Each row is a point on a landscape with many valleys, with its height.
A ball rolls from a point to the lowest of its 2 nearest points, and stops where none of them is lower. Distance is the straight distance between rows; heights are no part of it.
z_903 height 79.8: [-29 -14  12   3  16  35   8 -14  -1   9  -7  -2  18  -8  16  28  18 -21
 -46  -3 -10  -4  28   2  -7   6  -6   5 -12   9   7  13 -11  34 -20  -2
 -16   6]
z_823 height 53.9: [ 16 -26  14   3  -5 -15  -6  -6  23  -3   6  -7 -10   2 -11 -22  -3   1
  17   0 -17  -3 -12 -19  41   7 -20 -11  24   8   2  -6  -2  10  -8  -4
  -5  -6]
z_322 height 37.8: [-15  15 -14   7  15 -14  14  -6 -36  10 -34  -5   2 -12  14  29   9  18
   1  -8 -11 -35   1  -5   4  44  26 -11  11  11  -2 -16 -12  15  15  30
   3  -1]
z_30 height 44.9: [ -6   6 -22  17  11   6  16 -18 -29  20 -33   7  -2 -19   2  16   5  33
 -16  -9  -5   3   5 -18  -9  28  28  16  -9  17  -3 -24  17  20  16  10
  20  -5]
z_905 height 61.7: [ 24  14  -2 -14 -12 -14  -1   0 -14   1  20  -8  -2   0  -1 -19 -20   7
   2   0   6  11  -2  37  -7 -27  -4  -7   4 -17 -10  13  -3 -25   3 -16
  -2   4]
z_328 height 10.6: [ 32  17   0 -14 -24  -2 -10   7 -16   7  -1  29 -10   2 -14 -34 -29  22
  24   9   1  34   1   8 -11   2  -5  29 -16 -27 -15 -22  17   1  20 -14
   6  -4]
z_693 height 83.9: [-14  20  16 -22  13  23 -17 -22  10   5 -17  -9   1  15   1  21 -10 -28
  27   5  19 -20  18  19  19  -9  12 -21 -18 -14  24  -5   2  -1  19 -13
 -14  -6]
z_445 height 14.6: [ -2   4 -27  38  -4 -11   6  -8  -5  -4   9 -11   4 -18  23  30  24  25
 -22  -3   8 -15  -4 -14 -18   4  24  -3   4  13  -4  -8 -10 -13  -8  16
  12   7]
z_27 height 70.6: [-24   3  -4   8  17  11  -5   4   7  -5  -8   4   4   6  18  34  25  -9
   0   1  21  -3  10 -13 -34   8   4 -12 -16  -2  -9  -3  -5   3  -6  24
  -1   7]
z_545 height 33.8: [ -2  27  -2 -32   0  17 -17   2   6 -15  -7  18 -20   8   1 -10   5 -16
   9  -5  19  25  11  15 -27   9 -18 -10 -17 -24 -23  -7   2  -3   6  21
  14 -20]
z_898 height 72.1: [  6 -17   7  -3  -3  -8   8  22   2  -1  30  -4  11  -3  -4 -11   7  16
 -48   1 -17  12  -3  16 -10 -26   2  22  12  10   4  35   6 -16 -19 -26
 -12  15]
z_87 height 64.7: [ 27  18   7 -33 -15   5   7   4 -25  -2  -5  -5 -11  -4 -17 -25 -28  20
   4 -12 -17  15  -3  41  19   0  -9  -7   3  -8 -13   6   5  -7  21  -5
  13 -19]
z_877 height 28.5: [ 11  16 -30   5 -19   9  -5 -12 -17  12 -18  23  -8 -29  -7 -23 -26  20
  10   4  -6  24  -9   0 -11  14   5  24 -23  -3 -16   1  14   6  33  -7
  18 -17]
z_60 height 47.1: [ 35 -12 -10  36 -19   0  -8 -13   6  27   7  -6  -5 -14 -18  -3 -26  27
  28  20  -2   0 -15 -14  24  -2 -17   7   8   7  10   4   8  13   3 -24
  -1  -8]
z_490 height 70.2: [-32 -13   8 -17  12  27  15 -23 -14  26 -20  -5  19  -7   7  15  -8 -18
 -14   3 -15   3  15  -4  -7  -6  21  33 -14   8  16   6  -4  14  19 -18
 -17  -1]
z_77 height 45.6: [ -7  23 -15   3  23  18 -12 -16   0  12  -9  10   1  20   9   3  -1 -10
  43   9  20  12   5 -18 -29  -2  18   8 -23  -9  -2 -10   2 -13  28   9
  -3  -1]
z_296 height 9.4: [  0  26 -12  -3 -18   3  12   8 -24 -26 -16  20  16 -14  11   0  28  -1
 -31 -31   7   4  -8  18  -9  35   3 -16  -8 -14 -19   6   3  12  18  12
  30 -20]
z_863 height 48.6: [-16   4 -15  11   8  13  -9 -28  -6   4 -19  -6   2  -9  20  21   8   8
  -2  -5   1  -6   5 -11   0  26   5  -9 -10  -6 -11   2  -5  21  17  18
   2 -12]
z_915 height 85.1: [-18  14  22 -25   8  14  -2  -4  -2   0 -18  -9   4   9  -7  14  -8 -34
  17  -4   2 -16  15  28  17 -11  -4 -18  -8  -7  14   1  -8  -5   3  -4
  -2  -1]
z_764 height 23.9: [-20  -5  10  -5  -4  -6   4  -9   7   9   9 -21  16  -5  13   1  -4 -26
   4   3  -4 -15  -2   3  11 -16  14  -4   8   7  16  11 -17 -21  -6 -22
 -15  10]
z_407 height 17.8: [ -3  16 -10   8 -16  11  20   9 -25 -22   0   7  20 -14  11   6  32  14
 -49 -30   1  -9 -11  12   5  29  -3  -5  10  -7 -10   9  -6  19   2   3
  24 -14]
z_529 height 25.2: [ 17   5  -5  15   3  -8 -16 -11  22  -7   6  -7 -30  21 -14   3  -5   4
  38   5  33   2  -1 -12  12   1 -21 -26   2  -3   6 -19  10   7   3  20
  14  -8]
z_63 height 42.4: [ 14  15 -13   6  -6 -17  13  12 -20   4   1  -5  -5  -4  -2  -9 -17   8
  32  -1  -3  -7  -9   2   8 -12  12   6 -14   5   5 -12  -1 -32  17  12
  14   9]
z_117 height 55.1: [ 19   6 -13  -9   2  -1 -27 -11  19 -14  27   2 -15   3  10 -12  -3   5
 -13   3  33  19   5  30 -34 -20 -22 -21   9 -27 -25  23   1 -15 -18  -2
  -2 -10]
z_768 height 58.6: [-22 -12 -11 -13  22   4  -4 -25  -1  21 -13  -6  16  -9  27  13   5 -11
  19  17  -7 -15   0 -23 -13  15  35  10  11  15   6   8 -20  -1  22   4
 -38   3]
z_635 height 30.9: [ -3  -5  16  -5   0  -2  31  46 -29 -23 -17  11   7   6 -19   7  19   1
 -20 -11 -31  -9 -10  -4   9  19  10  -2  -1  21  -4 -17   6   5 -13  27
  11   9]
z_992 height 13.5: [-15   9  11  -1  -6  -6  -9 -11  17  12  13 -27   9   9  14   0 -11 -28
  17   8  19  -8   6  10   3 -23  19 -16   0  -9  17  -4  -5 -19  -9 -31
 -16  15]
z_730 height 58.9: [ 25   9 -11 -14  -2 -13 -19  -4  10 -11  30  -6  -9   3  13 -15  -9  -6
   7   6  28  10   1  33 -21 -28 -11 -16  13 -25 -16  12  -7 -29 -12 -10
  -8  -3]
z_746 height 75.4: [-29 -14   4  -7  15  41   1 -23   4  17 -12  -1  15 -11  16  16   5 -17
 -31  -1  -4   9  21  -2 -25  -3   1  20 -19  -1   6  19  -4  20  -2  -4
 -16  -2]
z_405 height 1.7: [ -3   4  14 -41   5  -5   4  20  -1 -22  -9   9  -8  17 -13 -12   7 -30
  19  -1 -14   1   1   4  14  13 -25 -23  12  -9  -9 -13  -7  -1   0  18
   0 -12]
z_620 height 66.1: [ 16 -23  -4  19  -9 -14  10  15   0  11  14  10   3  -4  -5  -8  -6  23
  11  10 -17   4 -11 -18   7 -12  13  44  -3  16  12 -17  11  -8  -1 -12
  -7  15]
z_116 height 2.0: [ 41  13  12 -21 -13  -7  -2  24 -11  -8   6  19 -14  15 -18 -35 -24  20
  21  -3   3  19  -2  20   3  -2  -7  13  -9 -18 -10 -26  19 -13   5   3
  14  -2]
z_374 height 44.8: [ 17   2 -13  18 -12 -14  18   3 -29  18  -1 -10  -2 -15  -4  -5 -28  23
  33   3 -18  -7 -10   3  23 -10  12  16  -8  15  15 -10   0 -19  24 -11
  11   6]
z_543 height 21.5: [  0  14   1 -22  -4   3  -2  18  -3 -21  -4   9  -6   6  -6 -13  13 -11
 -12 -12  -6  13  -2   9  -4  12 -19 -19  -5 -13 -20   0   5   4   0  20
   9 -17]
z_238 height 49.3: [ 12  14 -15  -3 -14  -3 -28  -9  20 -22  18   6 -19  -1  12 -11  12   7
 -16  -7  28  22  -2  15 -27   5 -25 -24   3 -29 -30  10   6   2  -6   7
   9 -20]
z_22 height 14.2: [ 26   5  27 -22   5  -8  12  55  -1 -24   7   7  -3  29 -28 -19  -3  -5
  -1  -8  -7   5  -8  16   6  -6 -11   0   1  -3  -1 -15  21 -17 -14  12
   7   4]
z_559 height 26.2: [ 13 -16  31 -14  11 -14   1  33  14 -15  13  -9   4  16 -14 -24   7 -16
 -19  -6 -16  -1  -8   7  25 -11 -18 -13  27   6  10  10   4  -2 -33 -19
  -6   5]
z_861 height 54.1: [ -8   8 -23   5  19   2  -7  -7   4   6  -7  17  -3   8   7  -6   6  -3
  25  10  10   9  -7 -32 -26   8  20  18 -17   0 -10 -10   2  -8  16  18
  -4   4]
z_7 height 36.4: [ -9 -21  11  11   7   3 -11  -1  34  -1  16   2  -5   9  -1  -6  18 -12
 -25  -3  10  11   6 -18 -11  -8 -21  -2   6  -6   2  14   1  15 -31  -4
  -7   2]
z_83 height 78.2: [-31  -6  20   4  23  24  -5  -2  23   8  -6  -2   2  26 -13  23  15 -26
  -1   0  24 -17  19 -11   3  -5   1 -13 -11  10  29   0   6  25 -27  -2
  -6  13]
z_961 height 76.5: [-15  -4   1 -13  -3 -10  27  21 -16   0  10  -5  18 -12   9   9  12 -14
 -19   1 -26  -5  -6   8 -11 -23  23  20  -1  18   2  12 -13 -35  -5  -4
 -12  11]
z_599 height 28.7: [  7   4  26  -2   7   4  -8   1  23  11   6   0 -12  30 -21 -13 -16 -14
  15  -2  35  12  17   7  -4 -25 -11  -4  -1 -18  16 -13  12   7 -17 -17
   6   8]
z_191 height 71.6: [-10 -18  15  -2   7 -16  16  29   8 -12   6   5   5  11  -9   6  19 -20
  -5   6 -12 -15  -4 -21   0  -9  10   6   9  19   8  -5  -7 -16 -26  14
  -9  21]
z_473 height 38.8: [ 19  -6 -18  26 -26  -5  -8 -23  -3  10  20 -20  -6 -27   1  -3 -20  26
 -13   7  -1  -2 -13  20   3 -17 -17  -8  12   3  -8  36  -5 -10  -2 -18
  -3  -4]
z_656 height 74.6: [-10  -9   6 -11  -2 -20  30  28 -17  -9   3  -2  14  -5  -2   8  13 -14
  -4   6 -32 -18 -12  -3   6 -12  22   7  11  26   5   2 -18 -33  -8   8
 -11  17]
z_126 height 29.8: [ -8  15 -18  24   0 -26  12  13 -22 -24  -8   2   4  -4  13  30  18  18
  -4 -14  18 -43 -12 -11  -1  32  15 -18  22   3   0 -21 -14  -5   4  30
  25   1]
z_591 height 41.3: [-12   7 -11   9  20  -2  17  -8 -31  18 -33   0   1  -8   3  27  13  25
 -13  -7  -7 -16   8 -19  -3  34  26   5   5  18   1 -26   0  24  10  24
   5   3]
z_432 height 58.5: [ -6 -19 -15  30   9  10  -4 -22  21  15  14  -3   1  -3   8  14  19   6
  -7  12  11   8   2 -31 -21  -8  13   8   0  11   7   3  -2   7 -11   3
 -12   6]
z_163 height 56.2: [ -4 -18  -7  -7 -16  -2 -14 -32  19   5  14 -13   8 -20  18 -23 -14 -18
  -6  17 -15   9  -9  -4  -2  -5 -11   8  19 -17   0  22 -13  -8  11 -28
 -30 -12]
z_710 height 48.0: [ -4 -12 -17   0   2  11  19   1 -27  20 -27  16  -3 -27  -3  -2 -10  28
 -14  -8 -25  15  -3  -9  -2  15  22  38 -15  28  -7 -15  17  12  20  -4
  14  -8]
z_563 height 63.5: [ 13  13   7 -17 -17  -1   3 -11 -16  11   0  -8  -4  -6  -6 -17 -30   2
  10  -3 -11  13   3  29   7 -16  -5   5  -1 -17  -5   7  -3  -9  22 -15
   2  -8]
z_775 height 69.4: [ 10 -18  17   2 -10  -1   6   5 -10  12  19  -3   9   0 -12 -16 -21  27
 -33   1 -11  13   2  22  -2 -26  -8  17   9   5   2  29   8  -3  -6 -45
  -6  11]
z_728 height 28.3: [-20   4   8  -2   4 -17   3  19  -5 -29  -8   1  -5  16   0  27  16 -17
  17   0   7 -20  -4  -1  -2  17 -17 -39   6   1  -3 -14  -9   2  -4  33
   4   6]
z_67 height 61.9: [  2  -8   8  -9 -16  -4 -13 -29  17  13   9  -8   2  -3   2 -26 -22 -22
  10  17  -6  19   2  -7   6  -4  -7   8  14 -23   4   1  -4   7  10 -36
 -25  -8]
z_705 height 7.8: [ 30  11  20 -21  -4  -2   4  43  -3 -16   2  23  -8  23 -26 -31 -13  11
   5 -12   1  15  -5  16  -3   1  -5  13 -14  -8  -8 -24  28 -12   0  17
  17   0]
z_794 height 23.0: [  0 -16  21  -9  12  -6 -15  11  30  -4  17  -2  -1  15  -6 -23   3 -21
 -24  -3  10   9   5   4   4 -19 -22 -13  24  -8   9  15   3   5 -37 -22
  -7   3]
z_206 height 21.2: [ 25  23 -29  33 -26 -11 -14 -15  -2  -7   5  -3 -22 -15   0  -5  -9  28
   7  -7  19   4 -10  10   1  11 -10 -24  -4 -12 -16  -2   8  -1  10  11
  29 -15]
z_38 height 31.0: [ 28  14 -37  -3 -34 -17 -13   7 -14  -7  14  20   1 -23   0 -30 -12  22
   7  10  -4  18 -14  13 -12  -3   6  31  -8  -9 -17  12  17 -20  17 -11
   0   4]
z_593 height 41.8: [  2  -3 -37   4 -15 -20   5  -7 -14   2   5   2  -1 -32  15 -12  -6  13
   9   9 -22  -2 -21  -9   6   4  19  21  -2  15 -11   5  -6 -23  24   2
  -4  -2]
z_785 height 47.0: [-14 -23   2 -16  -4   4 -10 -23  15  -3   7 -18  12 -19  22 -11   1 -27
 -18   5 -23  -6  -3  -3  12   7 -16 -10  18  -3   2  28 -18   0   0 -12
 -26 -11]
z_244 height 49.0: [  5 -26  -9  31  -3   0 -13 -15  39   9  25   6  -7  -2  -2  -7  15   4
  -9  16  11  15  -4 -32 -14 -11  -8  16   7  -4   2  10   4   8 -24  -7
 -16   6]
z_608 height 67.3: [-16 -18  16 -10  -1  -6  -6 -13  28  13   9  -2  11  11   3 -22  -4 -29
   8  11  -5  13   2 -28   7  -5   8  12  10 -13  12  -7  -3   8  -3 -30
 -23   5]
z_411 height 13.6: [  5  -7  13 -11  11  -9 -25   0  28  -9  21 -13  -6  16   0 -18 -10 -20
 -12   0  26   1   7  24   3 -27 -18 -29  32 -13   7  13  -2  -1 -39 -29
  -3  -1]
z_834 height 48.7: [  0 -12   1   4  -5  16  17   2 -21  20 -20   6  -2 -17 -11  -3 -22  28
  -3  -8 -28  11  -4   1  13   3   6  31 -14  21   0  -3  11  14  19  -8
  14 -11]
z_102 height 34.6: [  1  26   5  -3   5  15 -14 -18   7  13   0  -1  -6  19   3   1 -12 -18
  36   8  28  19  16  11 -21 -17   5   4 -20 -24   6 -10   3 -10  20  -7
  -2   1]
z_846 height 77.7: [ -7 -18  10 -25   6   0   8  21   5 -10  10   4  13  -2   0 -18  20 -17
 -38  -1 -35  15  -4  -7   4   2 -10  11  12  -1  -3  24  -2   1 -15  -7
 -19  -5]
z_618 height 22.5: [ 16   3  16  -7   5 -11 -16  -1  20   2  20  -3 -14  28 -10 -17 -21 -12
   7   3  40  11  17  21  -9 -33  -9 -13  14 -25   8  -7   6   0 -29 -28
   0   9]
z_10 height 58.4: [ -4   7   1  -4  16   6 -14 -23   5   1 -23   0 -16  19 -12  14  -1  -3
  34  -1   5 -12  10 -12  25  20  -8 -22  -8  -4   5 -10   1  29  23  24
   3 -16]
z_838 height 42.6: [-19  10 -14   3  -6  16 -10 -14  -3 -16 -10  -9  15 -17  44  33  16   0
 -12 -10   5 -18   7   9  -1  27 -11 -25   0 -19 -21  12 -13  10  15  13
   0 -10]
z_44 height 50.9: [ 24 -26   9  19  -9  -8  -3  -7  15   9   2  -3  -6  -2 -15 -18 -15  19
  27   7 -20  -1 -17 -22  40   9 -13   4  14  12   6 -13   5  14   0  -9
   0  -6]
z_382 height 36.5: [-25 -16  15 -17   5   3  -7  -3  15  -3   7 -16  15  -6  15  -5   7 -39
 -15   3 -12 -18   4   2  18  -1 -10 -20  19   5  13  22 -18  -1 -23 -17
 -21   2]
z_844 height 34.7: [ -4  26 -12  -8 -10  14   2   2 -16  -1 -17  15  -3 -16   1  -9  -4   6
 -14 -17   2  20  -1  18 -25   5   9   2 -30  -3 -20  12   9  -3  17  16
  24 -12]
z_131 height 75.1: [-22  -9  28   6  15  18  13   7   9  13  -7 -10   7  18 -22  16   7 -16
  -4  -1   8 -22  15 -14  16 -13  17   1   0  26  36  -8  -1  15 -30  -9
   0  22]
z_520 height 28.2: [ 10  13 -16  20 -24   1  -1  -6  -9  -1   0   3  -9 -19  -1  -7  -5  27
 -19 -14   1  12  -8  13  -8   5  -1  -5 -11  -2 -17  13   9   4   9   6
  23 -11]
z_604 height 78.7: [-28 -10  -2 -10  12   8  12   6  -3   3  -1  -1  22 -15  23  24  19 -21
 -11  10 -10 -10   5  -1 -28 -10  22   7  -4  13  -2  12 -22 -25  -8   5
 -19  14]
z_216 height 19.9: [ 24  -5  33 -17  17 -12   8  54   5 -27   9  -4   0  29 -29 -19   5  -6
 -19  -6  -8   5  -8  21  10  -7 -20 -13  15   1   5   3  15 -10 -30  -2
   2   6]
z_105 height 32.4: [  8 -11 -29  31 -23 -11  -4 -20   2   4  24 -19  -2 -35  19   8   1  21
 -17   9  -9  -3 -17   3  -3 -11   1  -2   9  12  -5  27 -11 -19  -3  -6
  -7  -2]
z_800 height 14.5: [ 32  19 -27  22 -17 -17 -20 -11   7 -14  14  -4 -36  -3  -1  -6 -10  16
  28   2  29   3  -9   5   3   3 -19 -26   1 -11 -11 -13   7 -10   2  20
  22 -10]
z_453 height 75.0: [  5 -17  11  -6   6  -3   6  25   6 -14  20 -11  11  -2  -1 -13  26   5
 -57  -2 -29  15  -5   5   5   2 -14   1  16   6  -2  35   3   5 -26 -13
 -15   3]
z_386 height 53.8: [-14   5  -1   4  24  22  -8 -30  -7  10 -32   1  -2   8   4  32   6  -1
   3  -5   0 -19  16  -2  20  21   1 -13 -21  -7   7   2   2  39  22  17
 -10 -11]
z_294 height 84.9: [-13 -14   3  34   8  17 -10 -31  20   4   9 -18   6   0  16  37  26   3
 -23  -3  18 -16  17 -15   5   4  -6 -15   7   5  17   9  -8  33 -19  -7
  -9   4]
z_886 height 35.1: [ -9   3  14 -13   8  -3  29  36 -35  -7 -33  11   2   5 -21   7  -2  -3
   8  -9 -27 -14  -6  -4  10  16  14  -1  -9  21  -4 -20   0  -3   3  33
  17   8]
z_943 height 69.5: [  5 -32   1  25   0  -2  14   0  15  17  17  -2   8  -9  -8   4   6  14
  -8  14  -8  -1   1 -28   3 -23  22  33  10  33  27 -14   0   1 -18 -22
 -13  21]
z_388 height 37.2: [ 11  -1 -21  -3 -22 -16   3   6  -7  -3  13   4   0 -20   4 -23  -6  13
   0   4 -22   9 -20   3   5  -5   6  21   0   2 -13  11   3 -20  15  -5
  -5  -1]
z_723 height 74.9: [-24   1   3  -9  12  12  -1   4   5  -1  -5  -1  11  -3  17  17  13 -24
   5   3   3  -5   5   1 -23  -6   3  -8 -14  -1  -7  11 -14 -17  -3  11
  -7   5]
z_100 height 67.2: [ -9 -13  10  -8  12 -23   2  18  21  -8   3   8  -2  22 -11  -4  11 -23
  26  10   6 -12  -4 -33   2   2   4  -2   7   7   6 -14  -8 -10  -9  18
 -11  14]
z_321 height 82.5: [-20 -10  11  17   7  20   3 -14   3   0   2 -11  12  -3  17  30  24 -10
 -40  -9  -2 -13  21  -1   6   6 -15  -7   1   5   6  13 -14  33 -22  -2
  -8   6]
z_481 height 63.8: [ 19 -17 -20  20   3 -15   6  13  -3   9   2  20  -1  -2  -4  -9  -4  26
  24  16 -12   3 -12 -35  -1   5  24  49  -9  16   8 -32  20  -7   5   6
  -2  16]
z_502 height 38.6: [-20  19  -6   5   3   6  -7  -6  -4 -23 -14  -5   7   0  30  49  15   1
   8  -9  14 -32   9  16  11  24 -20 -36   3 -18  -8   0 -13  15  15  19
   6  -4]
z_997 height 33.9: [-10  13  -5  20   8 -20  11   4 -26  -6 -20 -16  -4   3   4  38   5  13
  13  -9  -2 -41  -3  -3  16  26  13 -28   8  13   4 -11 -14   3   7  33
  15   1]
z_685 height 67.1: [ 21 -12  14  -9 -10   2   2  19 -10   1  13  13   9   7 -21 -25 -17  41
 -25  -3 -14  20  -6  25  -5  -9 -10  21  -3  -1 -12  16  20  -3  -1 -26
   4   4]
z_699 height 24.9: [  1   5  -5   4 -12  -6  24  21 -24 -18  -8   9  12 -10   2   8  27  14
 -39 -19 -21  -6 -12  -5   3  22  16   2   4  14 -12  -6   2   8  -5  15
  17  -2]
z_531 height 61.5: [ -9  -5  -6   1  20 -13   0   7  14   4   2  11   2  19   2   1  13 -14
  29  15  11  -5  -4 -38 -19   1  23  13  -3   7   2 -12  -8 -11   3  19
 -16  14]
z_647 height 73.2: [-13 -11  20 -24   4  -9   0  13  18   2  11  10  14  11   4 -25   7 -31
 -18   3 -17  22   4 -12 -10 -10  -1  18   7 -19   0   7   0  -5  -8 -19
 -19   3]
z_419 height 38.7: [  4  28  -4 -27 -11  21  -2   0 -18   0 -11  15  -7  -8 -11 -21 -17  11
 -14 -14   3  27   7  33 -21  -1  -2   2 -23 -15 -23  16   9  -3  21   6
  21 -16]
z_174 height 32.7: [ 18   1  12  -3   4  -5  -6   7  21  -4   5   6 -23  24 -20 -12 -10  -6
  30  -1  24   9   4  -7   7  -9 -22  -8  -1  -8   7 -23  10   2  -6  12
  12  -1]
z_37 height 60.7: [  8   4 -30   8   8 -18  -3   8  -3   0  -1  26   0   4   2 -18   3   7
  29  15   0  10 -12 -37 -17   9  30  50 -16   4  -3 -25  18 -15  13  13
  -3  20]
z_630 height 81.7: [-28   5  15 -13  19  24 -20 -14  32   6  -3  -3   5  25   4  17   6 -33
  24   8  32 -12  17  -4  -1  -8   4 -19  -7  -8  23  -1   5   7  -5 -12
 -15   4]
z_649 height 43.8: [ 33  -5 -14  28 -25  -5 -13 -21   5  22  12 -11  -6 -19 -15  -8 -30  23
  15  19   6   1 -11   4  13 -13 -24   0  13  -4   0  19  -1   4  -3 -27
  -4  -6]
z_485 height 22.0: [ 25  15 -29  11 -23   2 -17  -4  -3   8  -2  31 -10 -21 -12 -27 -20  25
  11  12  10  29  -8  -4 -22   8  -4  27 -19 -14 -18   3  17   4  15  -8
  12  -8]
z_29 height 38.9: [ -2  10   1 -13   1  -9  23  27 -22  -1 -15   8   4   3 -10  -7  -9  -1
  15  -5 -19  -4  -9  -5   6  -3  16  13 -15  11  -4 -16   0 -20  14  19
  14   5]
z_214 height 57.2: [  5 -10  18 -14   1  -6 -11 -13  23  -5   4 -17 -11   6 -10 -18  -8 -21
  11  -3  -2  -7   2   3  39  -3 -23 -23  27  -2  11   1  -5  12 -14 -15
  -4  -9]
z_617 height 34.9: [-22  18   0  13   4  -8   1  10  -8 -33  -3   3   3  17  11  45  16   4
  10  -9  29 -37  -6   5   4  23 -28 -37  15 -14   6 -17  -9  15   2  28
  20   2]
z_748 height 72.3: [  3 -20  22  23   6   3  17  11  13  12   9 -10   2   8 -16   7   1   5
  -6   0   2 -10   4 -17  12 -22  14  13   4  33  31 -11   0   1 -28 -11
   2  23]
z_379 height 88.3: [ -2  -3  39  -4  11  24  15  12  -9   8 -23   2  -3  13 -27   2 -10   3
  -6 -21 -18   0  14   8  24  -4 -15  10 -17  11  13  -2  10  27  -6   2
  18   1]
z_371 height 18.2: [ -7  -1  10 -23   2 -22   4  25  -3 -32  -6   5 -12  17 -14   3  10 -23
  24   2  -7 -15  -7  -2  15  17 -23 -36  16   2  -5 -16  -9  -1  -4  31
   0  -1]
z_329 height 48.5: [-11 -14 -22  -1   3  -7   3 -22  -4  11  -2  -4   5 -21  17   1  -1   3
   6  12 -19  -3 -12 -23   1  10  18  15   4  14  -7   6 -16  -6  18   6
 -16  -4]
z_569 height 61.3: [ -6  -7  13 -22   8   4 -17 -30  20  -1 -12  -7 -11  12 -12  -5  -6 -22
  31   4  -2 -12  10 -10  43  16 -15 -20  10  -5  13  -6  -7  27  10   1
 -14 -15]
z_268 height 25.5: [ -2  23   9  -2   2   0 -12  -4  16   7  12 -10   1  21  14   5  -4 -30
  31   8  39  11  15  13 -26 -28  11 -10 -16 -21  10 -11   0 -24   0 -16
  -8  15]
z_337 height 41.2: [  4  27 -13 -20  -2   6 -27  -2  20 -24   6  14 -25   3  18   0   9 -11
  16   0  34  22   5  10 -34   5 -20 -18 -11 -23 -25  -7   2 -12   1  20
  11 -17]
z_986 height 65.5: [-16 -11  -7  19  20   8   2  -7   8   9  -1   1   6   3  10  31  33   3
 -18   3  12  -2  12 -28 -30   3  16   3  -2  12   2 -11  -7  14 -17  19
  -7  10]
z_735 height 46.9: [ 13  -8   5  18 -11   8  14  -3 -21  26 -13  -3  -2 -10 -16  -1 -35  30
  21   1 -22   3  -6   6  25  -4   1  25  -7  17  13  -7  11   9  22 -20
  13  -6]
z_923 height 86.3: [-18  11  18  -2   9  18   9   0 -16  -1 -21 -10   3   2  -8  28   2 -18
  -9 -12  -9 -21  15  28  20  -6 -10 -19 -17   7  10  14  -6  10  -4   9
   6   2]
z_719 height 23.6: [ -2  -6 -29  37 -13  -6   2 -23  -4   2  11 -17   2 -32  25  24  15  26
 -23  -1  -5  -6  -7  -9  -8   3  15  -1   7  12  -6   7 -13  -5  -2   5
   3  -4]
z_451 height 24.1: [ -4   9 -26  38  -2 -18   1  -1   3 -21  11   0   5  -4  23  31  29  24
 -13  -9  32 -31 -11 -21 -15  19  11 -11  19  -4  -2 -16 -12  -8  -5  21
  23   1]
z_346 height 65.7: [ 31  -2  13 -17 -16   6   4  10 -27   4   4   8   5   4 -26 -26 -36  46
  -9  -4 -13  19  -2  40   7  -5 -15   7  -4  -2 -15   9  17  -1  12 -30
  13  -6]
z_641 height 66.5: [-28  -6   3 -15  18  12  14 -18 -14  26 -17  -3  20   0  13  15  -3 -18
   8  10  -8   1   7 -14 -14  -5  35  27 -11   9  10  -4  -9  -1  23 -10
 -19   7]
z_262 height 87.4: [  0   2  24   3   2  15   2  -5  -3   8 -10 -13  -7   2 -18   3 -12   3
 -15 -17  -5  -4  11  23  19 -14 -17  -7  -7   4   8  19   3  16  -7  -5
  11  -2]

Where does a ball stop that starts at each point below?
z_710: z_445
z_604: z_411
z_131: z_992
z_735: z_296
z_823: z_445
z_346: z_405
z_117: z_405
z_559: z_116
z_923: z_992
z_861: z_992
z_838: z_405
z_608: z_992

Call two points neighbours if one is among the 2 nearest of the other. Go from one point of each pair to the other, from neighbour to neighbour, staying as low as possible. Name the highest point that can't be avoided.
z_485 / z_411: z_559
z_992 / z_445: z_846
z_296 / z_445: z_834
